Each scene shows the same named points in several views. A view is turned or mirrored, shifted and resized as a whole, has a little noise and may leave points out.

Scene 1
View 1
q884: [-9.6 -1.2 -2.6 -5.1 10.0 -2.1 -2.3  2.0 -6.8 -1.6 -8.4  2.1  7.2 -1.5
 -0.7 -3.4  6.3  4.8  7.0 -4.7]
q590: [-18.2  12.4  -4.2  -4.2  14.7   4.9  -6.7  -9.3  11.3   2.8  -0.2   7.6
  23.1  -7.4   1.4  -7.3   9.8   1.8  11.6  -2.3]
q399: [-17.6  -6.7  -2.5   4.1   5.9  -8.9  -8.0   3.7 -10.6   0.6 -15.9  14.9
  -9.7 -13.8  -5.4  11.0  14.8   8.8  10.6  -1.6]
q832: [  1.1   6.6   8.4  -0.3  26.3   3.9   5.4   0.5 -33.7   9.7 -10.1   4.0
   7.2  -4.7 -18.6   1.9   8.6  -4.0   7.3   0.3]
q483: [-11.6   1.6   1.1   1.8  14.9  -1.8  -3.1  -0.3 -15.4   4.5 -10.8  10.7
   1.1 -10.7  -9.5   5.6  12.5   2.9  10.1  -1.2]
q576: [-16.5  11.7  -0.3   2.0  27.5   5.4  -2.0  -6.3  -0.9   3.1  -2.5   6.9
  21.6 -20.3   0.0  -0.6  16.0   5.0  23.5  -3.2]
q704: [ -0.8   5.9   4.7  -5.1  16.5   2.7   2.1  -0.5 -23.8   8.1  -8.6   3.8
   7.6   3.9 -15.5  -2.9   3.8  -4.5  -0.3   0.4]
q346: [  2.1   7.3   4.0  -9.3  18.1   5.1   4.4  -0.6 -20.7   6.2  -5.0  -2.6
  15.4   8.5 -11.3  -9.4   0.5  -5.3  -0.5  -1.8]
q823: [ -9.5  -4.4  -2.4  -4.8  -0.2  -6.2  -6.2   3.1 -10.5   1.3 -12.6   8.2
  -4.7   4.3  -7.3   0.6   4.3   2.5  -3.2  -1.8]
q688: [  2.3   0.2   3.2  -7.4  18.4   1.2   5.6   4.6 -24.5   1.6  -8.3  -5.0
   9.6   4.3  -6.9  -5.7   1.8   0.4   4.8  -4.5]
q673: [-14.6   7.9  -3.7  -5.4  12.6   2.6  -4.9  -5.0   5.6   1.1  -2.7   4.7
  18.3  -3.4   0.9  -6.9   7.6   2.8   8.7  -3.1]
q199: [-11.2  -1.4  -3.1  -3.7  12.7  -1.7  -1.6   2.4  -5.0  -3.1  -7.7   1.6
   9.2  -6.0   2.3  -2.8   7.8   7.2  12.3  -5.6]
q825: [ -4.7  12.4   3.1  -6.8  16.9   6.6  -0.8  -6.2 -11.5   8.9  -3.7   4.1
  17.0   4.3 -11.5  -7.8   3.7  -5.9  -0.5   0.9]
q676: [-16.6   8.2  -2.6  -2.1  11.2   1.4  -7.7  -6.3   3.0   4.5  -5.1  10.6
  12.6  -6.4  -3.7  -2.0  10.4   1.1   7.5  -0.2]
q614: [-10.7   7.5   1.0  -0.4  23.5   3.5  -0.1  -2.8 -10.2   4.1  -5.6   5.0
  15.1 -11.8  -5.1  -0.8  11.6   2.7  15.9  -2.7]
q708: [-17.8  -4.3  -2.0   3.8   4.9  -8.1  -8.8   1.4 -10.4   3.2 -15.4  17.1
  -9.4 -11.2  -8.6  10.1  13.7   5.6   7.0  -0.1]
q114: [ -0.6   2.8   3.5  -5.2  15.4   1.4   2.0   1.0 -23.3   5.7  -9.3   1.8
   5.8   3.9 -12.5  -2.6   3.3  -2.7   0.5  -1.1]
View 2
q576: [ 19.2 -28.6  19.6   7.5 -13.8  -7.7   3.3   6.2   7.1  10.9   5.8  -3.2
  -3.3  -8.6  -2.2  -3.8  16.8 -12.5  11.7 -10.8]
q199: [  3.1 -10.6   2.5   0.7  -6.2 -12.0   6.9  13.4   6.8   2.5  12.5  -3.5
  -4.1  -9.1  -5.8   4.2   0.0 -10.7  -7.4  -9.4]
q114: [ -3.8  -4.8  -3.0 -13.7 -20.8   7.3   5.6  13.8  11.2  -7.6   7.4   9.3
   5.1   9.4  -3.0   6.7  -7.7  -3.8  -7.2 -19.4]
q614: [ 10.5 -21.1  12.1  -0.5 -15.7  -2.4   4.2  10.3   9.5   4.0   5.6   1.9
   0.3  -2.3  -2.0   1.7   7.8  -9.7   4.1 -13.5]
q590: [ 10.6  -9.2  13.5   9.3 -15.1 -10.0  10.3  -2.3  -1.2  12.0  17.1 -10.4
  -9.0  -8.8  -4.6 -13.8   3.6 -10.4  13.9 -15.9]
q704: [ -3.5  -5.3  -0.9 -14.3 -24.6  10.4   5.7  11.7  11.5  -6.7   6.2   9.9
   6.4  12.3  -1.8   4.8  -7.8  -3.6  -3.2 -21.0]
q708: [ -2.6  -9.0   6.5   1.4   0.5  -1.2  15.8   9.8  14.2  -6.5  -4.3 -15.6
  13.1  -2.3   7.4  25.0 -16.9 -17.3  -1.9  -9.6]
q884: [ -0.1  -4.8   0.1  -1.4  -8.6  -8.6   8.6  12.3   6.3  -0.3  13.4  -2.9
  -2.5  -5.0  -5.8   3.8  -5.6  -9.5  -8.0 -12.1]
q832: [  2.3 -19.7   4.8 -16.1 -25.5  15.0   0.8  16.7  17.9  -8.5  -2.8  16.1
  12.0  14.6   0.5  12.2   1.7  -3.9  -2.6 -19.2]
q823: [ -8.9   5.1  -5.3  -4.5  -6.7  -3.1  14.3  10.2   7.1  -6.1  10.9  -7.7
   3.2   0.0  -1.7  10.8 -20.2 -10.2  -8.8 -14.5]
q483: [  3.0 -15.2   8.2  -1.7  -8.4   0.6   9.5  10.9  13.2  -3.0  -0.4  -4.3
   8.7   0.7   3.4  15.0  -4.8 -12.9   0.7 -12.0]
q399: [ -0.2 -12.9   7.0   4.6   6.3  -7.0  15.7  12.6  14.4  -4.4  -3.5 -16.7
  11.7  -7.7   5.7  26.4 -12.6 -18.9  -4.1  -6.1]
q676: [  5.9  -7.5  10.9   5.9 -12.4  -4.4  12.7   1.0   3.2   5.5   9.9 -10.9
  -1.2  -4.9  -0.3  -2.6  -4.8 -12.0   9.3 -15.4]
q673: [  6.4  -6.0   7.8   5.2 -13.3  -8.9   9.6   2.9   0.5   8.0  17.1  -7.1
  -7.9  -7.0  -5.6  -9.5  -0.5  -9.3   5.5 -14.7]
View 3
q483: [ -7.0   0.2   7.9  -3.6   2.8   9.2  -3.0  -4.0  -4.4   0.7  -6.6  -9.2
  -2.0   0.5  -2.4   2.0   5.0   4.1 -14.8  -7.1]
q346: [-15.1  -2.9 -11.6   7.1  21.6  10.7   4.6   4.4  14.1  -7.7  -4.3 -14.4
   8.1  15.4   8.2   7.0   5.0   9.8 -11.4  -3.1]
q614: [-10.8  -2.9   3.5   5.4   4.0  11.8   0.3  -1.2  -7.3   0.8  -3.4  -4.5
   8.1   4.9  -1.6  -5.3   2.8   9.7  -7.0   3.8]
q884: [-11.1   3.8  -5.3   0.0   6.8  -3.7   0.2   9.7   0.9  -2.2   1.0 -10.6
  -1.4   6.3  -1.7   1.6   1.7   1.0  -9.5   0.5]
q688: [-10.1   0.1 -13.8   6.9  14.9   7.5  -0.7   5.3  10.5  -7.0  -3.4 -15.2
   4.0  15.6   1.3   1.5   2.1   4.9 -18.8  -5.6]
q673: [-16.9  -0.1   3.3  -0.2   6.7  -1.5   5.7   9.1  -4.4   1.7   2.6  -3.8
   5.5   1.9   3.0   1.8   4.3   7.2   5.9  10.9]
q399: [ -3.1   5.6  13.5 -11.6  -6.3  -0.6  -6.3  -2.2 -10.2   4.1  -4.6  -9.5
 -12.5  -7.3  -8.4   3.7   3.9  -4.0 -17.6 -11.4]
q576: [-11.6  -4.6   9.0   7.0  -1.3  13.4   0.8  -1.6 -16.4   4.5  -1.6   1.5
  13.0   1.7  -3.7 -12.6   2.3  12.4   1.1  12.8]
q114: [-10.4  -0.5  -6.0   1.8  15.8   9.8   0.9   0.5  10.2  -6.0  -6.0 -15.4
   1.6  10.7   4.4   7.8   4.9   5.9 -17.4  -9.6]
q704: [-11.3  -2.3  -4.2   2.1  17.5  13.1   1.6  -1.9  11.1  -5.4  -7.4 -15.3
   4.0  10.8   6.6   8.6   6.2   8.0 -15.7  -9.7]
q676: [-14.9  -0.7  10.5  -4.4   5.3   2.2   4.9   2.8  -6.0   3.1  -0.9  -4.5
   2.4  -2.1   2.8   5.2   6.2   6.9   2.9   5.3]
q199: [-10.4   3.4  -2.5   0.7   2.1  -3.0  -0.7   8.7  -5.2   0.0   1.8  -7.5
  -0.3   4.0  -4.0  -3.0   0.5   1.5  -8.3   3.8]
q590: [-18.3  -2.8   6.6   2.0   5.5   2.3   7.5   7.3  -8.9   3.5   2.4  -0.2
   9.9   0.7   3.3  -1.9   4.2  10.8  11.1  15.8]
q825: [-17.0  -4.5  -1.3   2.5  19.0  11.1   6.9   1.8   8.5  -3.7  -4.3 -10.5
   9.3   9.3  10.0   9.0   7.6  11.8  -2.6   0.9]
q832: [ -6.6  -5.3  -2.8   7.3  14.1  24.0  -3.1 -10.0   6.3  -5.3 -11.5 -13.8
   6.9  12.6   2.0   0.9   4.9  11.1 -24.0 -13.0]
View 4
q399: [ -7.2  12.7   2.4   4.4  -2.2   8.5  -4.4  -4.2 -14.3  -3.2  22.9   6.7
  -6.1   8.3 -17.1  -8.7  -1.7  -8.7   9.1   4.0]
q346: [ 7.7 -0.1 16.8  7.5  0.0  6.4  1.0 -0.2  4.6 -4.2  6.2 -3.4  0.8  1.3
 13.9  9.3  5.4  3.7 -4.9  0.4]
q114: [ 4.0  0.6 13.5  6.7  0.4  7.4 -1.2  2.2  2.6 -4.6 12.7 -1.2  1.4  4.8
  3.6  6.1  3.7 -1.1 -3.4  1.0]
q884: [ -1.5   8.5  12.6   7.2  -2.2   8.4   0.1  -9.8 -12.3  -3.1  12.0   1.3
  -5.4   5.7   6.3  -1.3   2.0  -3.6   4.1   2.6]
q688: [ 2.6 -1.1 14.8  5.0  4.9  8.6  0.2 -1.4 -0.7 -6.5 12.4 -4.5  1.8  8.5
 12.2  5.2  4.5 -2.5 -5.2  0.6]
q199: [ -2.1  10.3   8.6   4.6   1.1   8.2  -0.2 -12.8 -15.3  -4.1  11.6   1.3
  -6.5   6.1   7.8  -3.3   1.3  -2.7   5.6   2.7]
q673: [  3.1  13.8   8.5   6.8  -5.0   5.4   1.4 -15.8 -12.7  -0.9   2.9   3.8
 -11.1  -2.5   9.8  -0.4   2.0   5.2   9.3   2.5]
q832: [ 6.9 -0.8  1.6 -0.3  8.8  4.5 -2.3  6.7  9.3 -9.0 14.0 -5.0  3.4  5.7
 -0.5  6.5  2.8  2.8 -5.2 -0.3]
q614: [ 4.6 10.0 -2.3 -0.8  5.6  3.7 -0.8 -9.2 -6.5 -6.1  8.0 -0.8 -6.9  2.0
  5.5 -0.3  1.0  5.3  5.3  1.3]
q704: [ 6.2  0.1 11.1  6.0  0.7  5.7 -1.5  4.6  7.3 -4.8 11.6 -1.8  1.6  2.7
  1.0  8.3  3.8  1.5 -4.2  0.8]
q483: [-0.1  8.7  1.0  2.8  1.5  5.7 -3.0 -2.5 -5.4 -5.0 15.9  2.4 -4.4  4.5
 -7.8 -1.9  0.3 -1.2  5.1  2.3]
q823: [-3.4  6.5 20.7 12.5 -9.2 10.0 -1.0 -2.8 -8.4  0.4 15.9  5.0 -3.4  5.5
 -3.0 -0.1  2.4 -7.6  2.6  3.3]
q676: [  3.5  14.8   4.6   6.8  -6.2   4.2  -0.5 -11.5 -10.2  -0.5   5.7   5.7
 -11.0  -3.6   0.2  -0.6   1.2   4.9  10.3   3.0]
q825: [ 9.6  5.2 11.9  7.8 -3.7  4.0  0.9 -2.8  3.6 -2.2  3.1  0.6 -3.9 -4.0
  8.6  8.6  4.1  7.3  0.7  1.2]
q590: [  5.9  17.8   3.2   5.6  -5.5   2.6   1.4 -18.9 -13.2  -0.5  -1.1   5.1
 -14.3  -6.8   9.9  -0.3   1.5   9.5  12.6   2.7]
q708: [ -4.7  10.8   4.4   6.1  -4.7   8.0  -4.5  -0.3  -8.7  -2.0  21.9   6.9
  -4.7   5.8 -19.0  -5.3  -0.8  -7.1   7.9   3.6]
q576: [  5.4  15.6 -11.1  -3.9   7.6   1.7  -0.6 -16.6 -12.0  -6.9   4.3  -0.2
 -11.9  -1.2   7.1  -3.0  -0.2   9.9  10.8   1.5]
View 5
q346: [-20.0 -22.1  23.6 -21.9 -16.8  14.3  25.1 -16.0   6.0   2.2  -2.8   0.2
  11.2 -43.8  16.4 -23.5   9.2  17.5  -0.1 -12.6]
q688: [-15.6 -14.1  23.0 -15.6 -15.0  21.0  23.8 -15.5  12.1  24.8 -14.5   5.6
   6.2 -38.7  10.5 -21.8  13.1  22.3  -1.5  -9.4]
q708: [  6.3 -16.3   2.4  16.4   6.2  17.6  33.2  26.9  19.0  27.3 -11.5  -2.5
 -19.9 -15.8   5.7 -10.5  13.5  30.0  -5.3  14.3]
q199: [  0.8 -10.7   2.2   1.1  -5.0   5.2  16.7  -9.1  26.1  25.9 -15.6  18.1
 -10.3 -21.7  -0.2 -11.6  10.9  13.9   2.6  -5.5]
q884: [ -0.7 -15.4   4.2  -3.1  -4.8   6.9  19.1  -4.2  21.7  22.9 -13.7  14.6
  -6.1 -21.3   4.0 -15.8   6.6  15.9   2.1  -7.7]
q483: [ -3.0 -11.3   9.0  11.2  -2.8  13.0  30.4   5.3  18.9  19.7  -9.6  -0.3
 -16.4 -28.8   5.0  -7.0  21.3  24.4  -1.3   8.9]
q576: [ -5.0  -2.1   2.5  18.0  -7.6  -9.6  17.6 -25.8  32.3   4.5  -4.8  15.3
 -26.3 -36.1  -4.6   8.1  33.0   6.0  10.5   3.3]
q823: [  2.3 -24.6   3.1  -6.1  -0.3  14.9  25.0  16.4  14.3  22.8 -11.7   5.7
  -2.7 -15.9   9.7 -24.2  -4.0  23.4  -4.4  -5.4]
q114: [-13.9 -18.4  20.2 -10.8 -11.5  20.6  29.4  -3.2   8.6  16.1  -8.4  -2.3
   3.0 -36.8  13.4 -20.8  12.7  24.4  -3.7  -3.5]
q825: [-14.3 -22.3  14.7 -11.1 -12.3   3.6  24.8 -10.2  10.2  -8.1   3.3   1.5
   0.5 -39.1  13.4 -15.2  11.4  12.9   2.3  -7.9]
q832: [-22.3 -10.2  30.8  -5.3 -15.0  25.9  34.6 -12.9   8.4  16.7  -7.7  -9.6
  -0.9 -50.8  12.4 -11.6  29.3  29.0  -3.2   5.4]
q399: [  9.4 -11.8  -0.9  20.3   5.9  15.5  29.4  22.5  24.1  35.6 -16.5   4.0
 -23.3 -12.9   1.4  -8.1  14.7  29.0  -3.8  14.0]

Which points are out of place in each view (at most two, in the order of its rows)? Write - if all are in place.
view 1 | q823, q708
view 2 | -
view 3 | q884, q590
view 4 | q704
view 5 | q346, q832

Scene 2
View 1
q401: [ -0.1  12.0 -15.0   4.9  13.1  -8.0  -0.7   0.4   6.0  -3.3   3.3  -0.6
 -18.0  -9.9   5.0   5.6  -1.6  26.9 -13.3   0.4]
q317: [-12.4   3.6  -2.9  -8.3 -11.6  10.3   0.5 -15.0  -3.9   7.4   6.1   3.2
 -22.1  -0.5  10.6  17.2  -3.2  -0.6   2.9  -4.3]
q681: [-19.0  -0.1   1.4 -14.5 -14.0   3.9   4.4  -7.0  -5.0  13.1  16.1  -3.6
 -19.8   3.5  10.2  11.6   0.5   4.2  11.2  -3.5]
q935: [  5.4  11.1 -12.9   7.9  11.5  -5.3   4.1   1.9   2.3  -2.5   0.8   2.0
 -16.4  -9.8   6.1  -1.3 -10.3  20.0  -3.1  -2.3]
q205: [-10.9   2.9   0.8  -6.6 -10.0   7.9   6.7 -13.8  -7.0   7.8   4.0   0.8
 -21.5  -0.8   8.2  13.1  -5.2  -1.7   5.8  -1.7]
q640: [-16.4   0.5   1.4 -13.4 -16.2  10.4   3.3 -12.6  -5.8  12.4  11.8   1.0
 -20.5   3.3  11.6  13.3  -3.3  -2.9  12.3  -5.7]
q148: [  0.9   9.2 -14.3   2.6   1.3   5.2  -4.3  -6.1   2.6   0.7   4.0   8.2
 -18.6  -6.4  11.1   7.1  -9.4  11.5   0.0  -8.3]
q612: [ -6.3   1.6   3.1  -4.8  -7.2   1.5  15.2   0.6  -9.6  11.2   9.4  -1.6
 -15.7   0.2   8.8  -5.2 -13.9   1.0  25.1  -5.4]
q64: [-15.2   1.2  -1.3 -11.5 -10.9   0.8   4.1   0.5  -2.8  12.8  19.6  -2.7
 -17.1   2.5  11.8   2.2  -3.6   8.7  17.8  -7.1]
q877: [-11.9   2.2  12.7  -6.4  -4.0  -1.6  25.2  -9.7 -12.8   8.4  -1.5 -10.1
 -21.1  -1.3  -1.9   6.6  -3.9  -0.1   6.1  10.8]
q671: [ 12.5  17.3 -19.3  16.4  24.2  -9.0   2.1  -0.6   5.9 -10.2  -9.1   2.8
 -17.5 -16.8   1.7   2.3  -8.6  28.0 -21.9   3.6]
q459: [  4.2  12.4 -17.2   7.5  11.9  -4.4  -2.9   0.3   5.8  -3.7   2.0   3.5
 -17.0 -10.6   6.9   3.2  -7.5  22.5  -9.2  -3.4]
View 2
q935: [ -8.6 -13.9   2.4  12.3  -3.6   9.9  -4.3  -9.5  -4.3  16.7 -19.1 -27.1
  -1.7 -10.9   0.8   5.7  -1.0 -11.9  13.3   7.4]
q205: [ -2.9 -16.5  14.5  -4.6  -0.6   5.5 -14.0 -23.0  24.1 -10.1  -7.6 -27.6
  -3.6 -13.3  -1.8  -1.2  -9.6  33.3   4.6 -17.9]
q681: [  2.7 -10.6  10.0  -0.2  13.6   3.8  -8.8 -21.3  36.3 -18.6 -11.6 -14.4
 -13.5  -0.4  -7.1  -6.2  -0.5  34.9  10.5 -21.2]
q877: [ -5.9 -16.0   5.0 -16.5  -4.8  28.3 -28.0 -19.5   7.7 -14.6 -17.0 -16.2
  -8.9 -19.3  -5.6   6.5  -9.2  43.6  24.6 -16.1]
q671: [-14.6 -31.0   7.7  15.8 -17.6   7.7  -0.5 -19.9 -17.6  20.4  -4.8 -29.8
   1.2 -28.8   7.3  12.5  -6.5 -32.8  28.2  35.1]
q148: [ -4.9 -17.2  12.4  13.3  -2.2  -3.4   0.7 -18.1  13.9   8.5  -7.8 -32.6
   0.1  -9.4   1.8  -0.3  -4.5  -2.3   0.5   1.3]
q401: [ -7.8 -25.5   5.9  14.8  -1.8   4.6   1.5 -22.5   2.8   2.6  -6.2 -14.8
  -9.7 -16.9   0.7   5.1   0.6 -18.6  31.5  24.7]
q317: [ -1.2 -19.0  17.7  -0.6   1.2  -2.8  -7.8 -26.7  31.3 -11.4  -1.4 -27.8
  -4.1 -12.3  -0.7  -3.7  -8.4  29.2   2.2 -15.6]
q640: [  1.8 -11.8  14.7  -1.7   8.7   0.0  -9.2 -23.0  37.5 -15.3  -8.6 -24.4
  -6.7  -3.1  -5.4  -6.6  -5.6  38.3  -1.2 -26.2]
View 3
q64: [-11.4  -0.1   3.6  14.5 -13.4   7.9   1.5  -5.9   6.3 -11.6  -6.3 -20.1
  -2.2  -9.6 -18.0  -0.1  -1.0  -2.0  16.9   0.4]
q612: [ -9.6   8.7   1.9  12.7 -18.2  11.7  -2.0  -5.7   3.4  -4.9  -8.9 -15.4
 -10.1 -11.7 -14.1 -10.5   0.1  -1.5  15.2  11.8]
q401: [  7.8   0.5  22.5  -6.6   9.0 -13.6   3.0  -3.2  -8.7  -8.4 -18.3 -13.0
  -3.1   9.7 -18.2   4.8   4.2  -8.7  19.0   5.5]
q459: [  6.5  -0.6  17.9  -8.5   5.1  -6.4   2.2  -3.0 -11.8  -3.9 -16.9  -8.1
  -2.1   9.7 -13.8   5.9   7.1  -7.5  14.0  10.6]
q640: [-18.6   5.2  -6.7   7.6 -13.0  10.2   3.5  -7.9   5.8 -14.3  -3.4 -17.7
   2.3  -1.0 -17.6  -3.5  -9.6  -4.4  26.8   1.5]
q681: [-14.8   2.6  -0.4  12.2 -10.6   5.4   3.3  -7.5   7.7 -15.5  -4.9 -21.8
   0.3  -4.8 -20.0  -3.0  -7.4  -3.9  25.3  -2.7]
q205: [-14.0  11.5  -3.9   2.2  -8.9   5.6   2.2  -7.6   1.6 -11.9  -7.4 -14.2
  -1.6   3.2 -17.0 -10.1 -10.3  -5.7  30.8   7.6]
q148: [ -3.2  -1.9   6.3  -6.1  -1.4   3.7   3.3  -4.2  -8.6  -6.0 -10.7  -8.7
   2.9   8.2 -12.0   7.3   2.9  -6.0  15.1   8.8]
q671: [ 15.5   5.5  26.1 -17.8  12.6 -14.5   1.2  -1.6 -18.9  -0.5 -23.5  -3.8
  -7.7  16.6 -13.1   1.2   8.7 -10.3  15.3  17.8]
q317: [-14.8   5.7  -4.6   0.3  -6.3   6.0   4.4  -7.7   0.9 -13.6  -5.9 -14.7
   3.2   5.7 -16.4  -2.0  -9.7  -6.3  29.1   3.7]
q877: [ -8.1  20.1   5.3   8.1  -8.7  -2.4  -0.7  -7.1   5.2 -11.1 -12.6 -19.1
 -13.5  -3.5 -20.8 -22.6 -10.2  -5.7  33.3   9.5]
View 4
q459: [  3.8  -5.1   3.7   7.6 -10.8   2.2 -18.2  -8.4  12.0 -15.0  24.5   4.7
  13.2  -4.3 -18.0  -8.8  -2.8   1.6  10.9  12.8]
q671: [ 10.3 -10.5  10.8  14.3 -14.7  -5.3 -24.0 -17.9  25.7 -23.1  25.1   7.6
  14.9 -10.7 -16.3 -12.9  -2.9  -4.1  16.4  17.4]
q205: [ -1.2  12.1   6.3 -12.5 -10.3   8.6  -2.2   8.2  -4.5  -2.3   0.0 -11.9
   1.4   1.6  -0.9 -25.7   9.2   0.1   1.6  -2.7]
q64: [-11.3  17.9 -11.1 -12.4  -2.7  12.7  -4.4  12.4 -10.9   6.5   5.2  -2.4
   8.7   8.4  -4.8 -12.8   5.2   4.2  -1.3   4.7]
q935: [  4.7  -1.3   3.9   1.5  -6.6   0.8 -17.4  -8.0  11.1 -10.2  17.5   6.1
  11.0  -1.7 -14.2 -10.1  -1.2  -1.0   9.3  14.8]
q681: [-12.3  20.4  -7.8 -10.1 -10.5  13.0  -1.4  14.2 -10.5   4.1   1.7  -9.8
   7.6   5.6   0.8 -20.2   8.8   2.7  -0.3  -2.1]
q612: [  0.6  14.2  -2.2 -22.5   7.0   5.3  -6.5   6.5  -7.6   9.2  -2.4   1.8
   1.4  11.3  -4.4 -13.4   5.3  -1.8  -1.3  11.5]
q401: [ -3.6   1.0  -1.7  14.3 -18.3   2.0 -17.6  -6.6  15.5 -15.4  21.6   2.2
  19.1  -6.4 -10.0 -14.7   0.8  -0.9  12.5  11.0]
q317: [ -3.3  11.2   6.3  -9.4 -14.3  12.4  -1.9   9.9  -6.4  -4.9   4.7 -14.8
   2.1   0.4  -3.3 -24.9   8.6   3.5   1.8  -7.5]
q877: [ -0.4  18.5   1.4 -12.4  -6.9  -3.8  -6.2   3.4   7.9   2.1 -13.6  -4.9
   4.5   3.4  11.1 -30.8  13.4 -12.4   4.7   8.0]
q148: [  3.0   0.1   7.9  -2.7  -9.9   9.3  -9.6  -0.2  -0.2 -10.2  18.9  -4.1
   5.7  -1.3 -16.1 -12.7   0.4   5.8   5.1   2.7]
q640: [ -7.3  16.9   0.7 -15.5  -9.4  14.2   1.3  14.4 -12.8   2.8   0.6 -14.2
   2.0   5.1  -1.7 -22.7   8.8   4.5  -1.2  -6.5]
View 5
q671: [  6.5   7.4 -22.2  13.6 -12.1   0.0 -18.7 -12.2  -1.6  -8.5 -44.4 -55.6
   4.2  -8.6   6.1  29.0 -11.1   2.8 -13.3  -3.0]
q877: [ 15.4   6.3   3.0  -4.8  24.3 -13.1  10.1 -11.6  24.3 -17.2  -6.2  -0.1
  10.7   7.4  11.3  -9.4 -14.3 -11.1 -31.0  18.8]
q148: [  1.3  10.0   2.4  22.9  -0.4   0.8 -19.1   5.3  -4.6   6.7 -16.4 -16.0
  14.6   2.6  13.4   7.6 -10.1  -1.6 -19.6  -3.8]
q317: [  3.8  10.2  11.7  15.8  11.6   2.6  -9.0   8.7   1.3  -1.0   1.3   1.7
  21.8  11.5   6.4  -7.4 -11.0  -9.8 -37.3   1.9]
q681: [  1.6   7.5  22.8   4.0  14.7  -4.9   3.3  11.8   5.2   7.4   3.6  12.6
  16.3  17.7   8.5  -2.1  -6.5  -9.0 -31.0  14.2]
q64: [  0.1   6.5  23.7   6.3  12.6 -11.0   1.0  10.2   5.2  15.6  -2.4  12.1
  10.6  16.5  17.5   3.9  -5.1  -4.6 -16.8  14.3]
q401: [  2.4   5.8  -3.8   3.2  -8.3   1.1  -6.8  -0.2  -2.9   1.3 -30.9 -39.2
   7.7   3.8  -0.8  28.4  -6.1  -1.2 -22.0   5.7]
q640: [  2.7  10.1  20.3  12.8  16.6  -2.5  -4.8  11.8   4.6   5.3   7.1  15.7
  20.3  15.1  12.0 -11.0 -10.0  -9.8 -33.1   7.7]
q935: [  3.9   7.0  -5.4  13.8  -1.9  -7.3 -14.0  -5.9   2.4   1.8 -31.0 -29.3
   5.4  -1.0  15.3  18.3  -9.2   1.1  -8.9   2.1]
q459: [  1.1   7.5  -4.9  15.5  -8.0  -1.0 -17.2  -0.7  -4.0   4.0 -31.2 -34.6
   8.8   0.0   9.2  22.6  -7.7   1.4 -14.6  -0.6]
q612: [  6.0   6.9  14.5   9.1  20.5 -18.6  -1.3  -2.4  17.3   5.6  -5.5  12.7
   7.8   8.2  27.3  -6.0 -10.7  -4.5  -9.8  13.9]
q205: [  6.7  10.4   8.7  12.8  16.0  -2.4  -6.4   3.2   7.7  -5.0  -0.2   3.2
  18.7   9.0  11.4  -9.6 -12.7  -9.9 -33.0   5.4]
View 6
q205: [ -3.7  25.2   6.7   1.6 -13.4  -9.6 -19.1 -19.1 -10.0   3.7 -12.9 -19.2
  -9.3  -2.6   5.8  10.3  11.2   8.9   1.5  -9.3]
q612: [ -0.1  21.9  10.8  -6.1 -14.2 -21.3  -2.1 -18.0 -19.5   0.6 -16.5  -0.9
   0.2  -3.5  -3.7  12.9   4.2   3.1   0.0 -10.1]
q401: [-11.6  -2.3   3.6  12.1   0.2   7.5 -19.2 -10.8   7.2  -1.7   5.3  -7.4
   3.1  -8.6   1.6 -16.7  -0.2   8.1  -5.9  -6.2]
q148: [-19.0  12.1   0.7   6.5  -3.6  -9.9 -12.3 -13.3   0.7   3.2  -0.3 -12.8
  -0.9  -9.6   1.5  -2.8   6.5   7.3   9.4 -11.6]
q671: [-10.4 -17.4  -7.6   8.9   7.0   7.5 -20.0  -1.3  15.4  -6.8   8.7  -5.8
   9.4  -4.1   3.1 -17.3  -8.0   7.0   9.9  -8.0]
q64: [ -8.0  29.7  17.1   2.8 -15.8 -14.4  -6.8 -25.7 -17.3   5.6 -11.4  -6.0
  -4.9 -10.5  -2.4   4.7  11.6   5.6 -13.7  -7.9]
q459: [-16.4  -1.1  -0.4   8.8   1.4  -1.6 -14.1  -9.1   6.4  -0.7   4.8  -6.7
   5.0  -9.0   0.5 -12.8  -0.7   6.9   4.0  -9.2]
q877: [ 17.0  16.9   9.3  -3.3 -16.0  -2.5 -22.3 -16.9 -14.2  -4.8 -20.3 -10.8
  -6.5   6.0   6.3  12.8   2.8   8.0  -6.6  -4.2]
q640: [ -8.4  34.7  11.7   2.8 -16.6 -14.9 -15.1 -24.7 -14.9   8.0 -13.9 -18.4
 -11.6  -7.1   3.9  11.8  15.6   8.6  -3.5  -9.3]
q681: [ -6.3  32.1  15.7   5.2 -16.9 -10.2 -14.3 -25.5 -16.0   7.0 -12.5 -13.9
  -9.1  -8.6   1.8   6.3  14.0   8.0 -12.9  -7.2]
q935: [-10.4  -1.7   0.9   4.5  -0.8  -4.7 -10.9  -8.6   2.6  -3.1   0.6  -2.8
   6.8  -6.4  -1.0  -8.4  -2.9   5.2   4.9  -8.9]

Which points are out of place in each view (at most two, in the order of its rows)? Write - if all are in place.
view 1 | q401
view 2 | q935, q671
view 3 | q205, q148
view 4 | q459
view 5 | q612
view 6 | q64
